A landscape with many peaks, sampled at points; each row gives a point and its height.
From any point a climber steps to the highest of the 6 points nearest to it. It stops when none of these is higher. Distance is the straight distance between rows; heights are no part of it.
z_268: [-35  36  -8  -7   6 -21  19 -27  -3 -11]  h=25.2
z_255: [ 10  38  -7 -10   7  -3  30 -37  -2  17]  h=67.9
z_299: [-36  39  -7   2   6 -42  21 -18 -17  -4]  h=42.5
z_871: [ -2   2 -15  -3 -24  16 -33  -8  10  14]  h=26.3
z_603: [-18   3 -14 -20 -17  22  -3  -3   9 -18]  h=72.6
z_120: [  3 -46   6  11  -7  11 -27  39   2 -10]  h=29.3
z_171: [-43  41  -8   1   6 -37  22 -14 -13 -16]  h=84.8
z_391: [ 38  60 -11   2  18  34  36   4   1  39]  h=68.1
z_339: [ 35  42  -9   2   1  21  30 -21  -3  30]  h=41.5
z_89: [-24  55  -9  -7   0 -51  19  -7 -66  12]  h=52.0
z_542: [ -4 -54   9 -32 -16   4  12  -2 -20 -42]  h=78.4
z_416: [-20  33  -6 -10   8 -19  21 -35   4   2]  h=40.1
z_396: [ 12  60   5   2  36   3  54   4 -10  33]  h=81.8
z_272: [  9 -39  22  20  27   9 -38  31  45   0]  h=33.1
z_427: [25 61 -4 -1 29 26 41  4 -3 37]  h=73.9
z_250: [-41  25  -5  -4   1 -15  26  -5   2 -27]  h=74.1
z_178: [-11  53   5  -2   4 -45  32  -7 -61  23]  h=60.9
z_19: [ -3 -33   9  19  -3  11 -37  31  18   2]  h=32.0
z_303: [-22 -33  16 -26 -14   2  32   0 -12 -47]  h=84.7
z_933: [  0  24 -16 -14  -9   9   2 -32   8   6]  h=58.4
z_513: [ 22  36 -10  -7   3   8  24 -35  -4  22]  h=62.1
z_940: [  5 -80  -8 -23  -4 -31 -35  -8 -26 -38]  h=49.9
z_418: [  6 -35  20  14  37  16 -45  21  57   5]  h=32.4
z_310: [ -6 -15   8  21  -6   8 -46   7  29  24]  h=28.9
z_628: [ 22  73 -13  -3  34  29  39  13   2  44]  h=75.9
z_245: [ 16 -60  17  21   9  -4 -24  32  13 -12]  h=33.5
z_184: [  9 -49   5  -3 -14   8 -17  29 -11 -18]  h=75.7
z_138: [ -7 -24   4  16  -8  11 -42  25  22   9]  h=31.2
z_606: [  1  32 -11 -13   1   1  15 -37   0   7]  h=63.2
z_563: [-39  49 -15   1   2 -55  17  -3 -45  -9]  h=49.3
z_399: [ 27 -60  26  20  38   3 -30  24  39 -18]  h=33.4
z_565: [ -3 -37  17  19  13  12 -44  32  30   2]  h=32.8
z_114: [-24  -7   0 -19 -11  14  20   5   4 -41]  h=83.8
z_107: [ 46  45 -14  13  -5  32  24  -2   2  39]  h=40.9
z_976: [ 20  12  -7  17 -26  13 -21 -22   9  34]  h=84.6
z_414: [-22  -6 -10 -23 -14  20   6   6   4 -31]  h=81.7
z_814: [ 23 -78  14  17  10 -21 -26  20   3 -18]  h=40.7
z_80: [-44   8   3  -3  -8 -13  37   7  -7 -48]  h=82.6
z_411: [ 44  32  -6  20 -17  28  11 -14   0  38]  h=3.3
z_726: [ -1 -32   2   2 -18  21 -28  35   2  -9]  h=14.6
z_557: [ 15  21 -11  -7 -17  14  -8 -30   2  22]  h=47.7
z_160: [ -3 -28  -5 -14 -21  23 -10  24  -6 -24]  h=47.9
z_70: [-16  12 -18 -22 -13  16  -6 -17   8  -9]  h=65.3
z_824: [ 21 -78   5  -3  -3 -28 -32   5 -20 -28]  h=50.2
z_860: [  0  53  13  10  25 -31  49  -4 -32  31]  h=83.2
z_312: [  8  50  12   2  27 -19  51  -9 -22  32]  h=85.4
z_380: [ 11 -75   4 -20 -12 -14 -19   5 -30 -29]  h=58.7
z_432: [  7 -49  18  24  12   4 -34  34  24  -5]  h=32.5
z_473: [-52  36  -8   5  -3 -36  23   3 -17 -30]  h=59.0
z_133: [-22  45  -2   1  10 -44  29 -24 -20  11]  h=22.6
z_159: [ 39  19  -5  23 -25  20  -3 -18   5  42]  h=10.0
z_464: [ -6 -20  -6   4 -20  18 -34  24   9  -1]  h=20.5
z_691: [ -6  -5  -3   9 -21  11 -39   0  12  19]  h=29.2
z_581: [  3 -52   5 -22 -19  11   5  15 -18 -30]  h=72.3
z_521: [-29 -11   6 -17 -10   7  33   7  -3 -44]  h=84.2
z_172: [-14  -6 -13 -13 -19  24 -19  12   5 -13]  h=42.8
z_792: [ 20 -79  10   8   2 -26 -31  11  -9 -24]  h=47.0
z_647: [ 37 -45  15   8  48  23 -44  23  57 -17]  h=32.6
z_970: [-28  20 -13 -17  -8   8   9 -19  12 -16]  h=64.1
z_164: [-11  -4 -15  -8 -24  20 -33   3   9   1]  h=37.8
z_732: [  4   1  -1  17 -23   9 -37 -10  17  30]  h=36.8
z_361: [-36  15  -5 -13  -3  -2  24  -5   6 -30]  h=78.6
z_847: [ -2 -11  18  21   1   6 -48  -4  40  31]  h=26.7
z_989: [ 27 -71  24  23  26  -8 -24  22  27 -17]  h=34.1
z_126: [-12  47   4   3  17 -47  34 -19 -36  19]  h=55.1
z_597: [ 21  44  -1  -3  15   3  42 -22  -5  27]  h=75.8
z_853: [ 19 -67   7  -6 -12  -4 -19  21 -20 -20]  h=45.8
z_771: [ 33  26 -12   2 -19  18   9 -28   2  30]  h=17.5
z_532: [  3  41   2  -5  14 -12  38 -32  -6  19]  h=74.6

Call two points neighbours if one is among the 6 nearest of the other. Go from one point of each pair to the other, from neighbour to neighbour, staying as high as possible. Name the lowest point that can't be avoided.
z_303, z_976 | z_557
z_171, z_312 | z_933
z_303, z_171 | z_250

Two climbers start at each pair of points below. Name the first point that both come to, or write -.
z_416, z_933 | z_312
z_464, z_603 | z_303
z_606, z_255 | z_312
z_513, z_427 | z_312
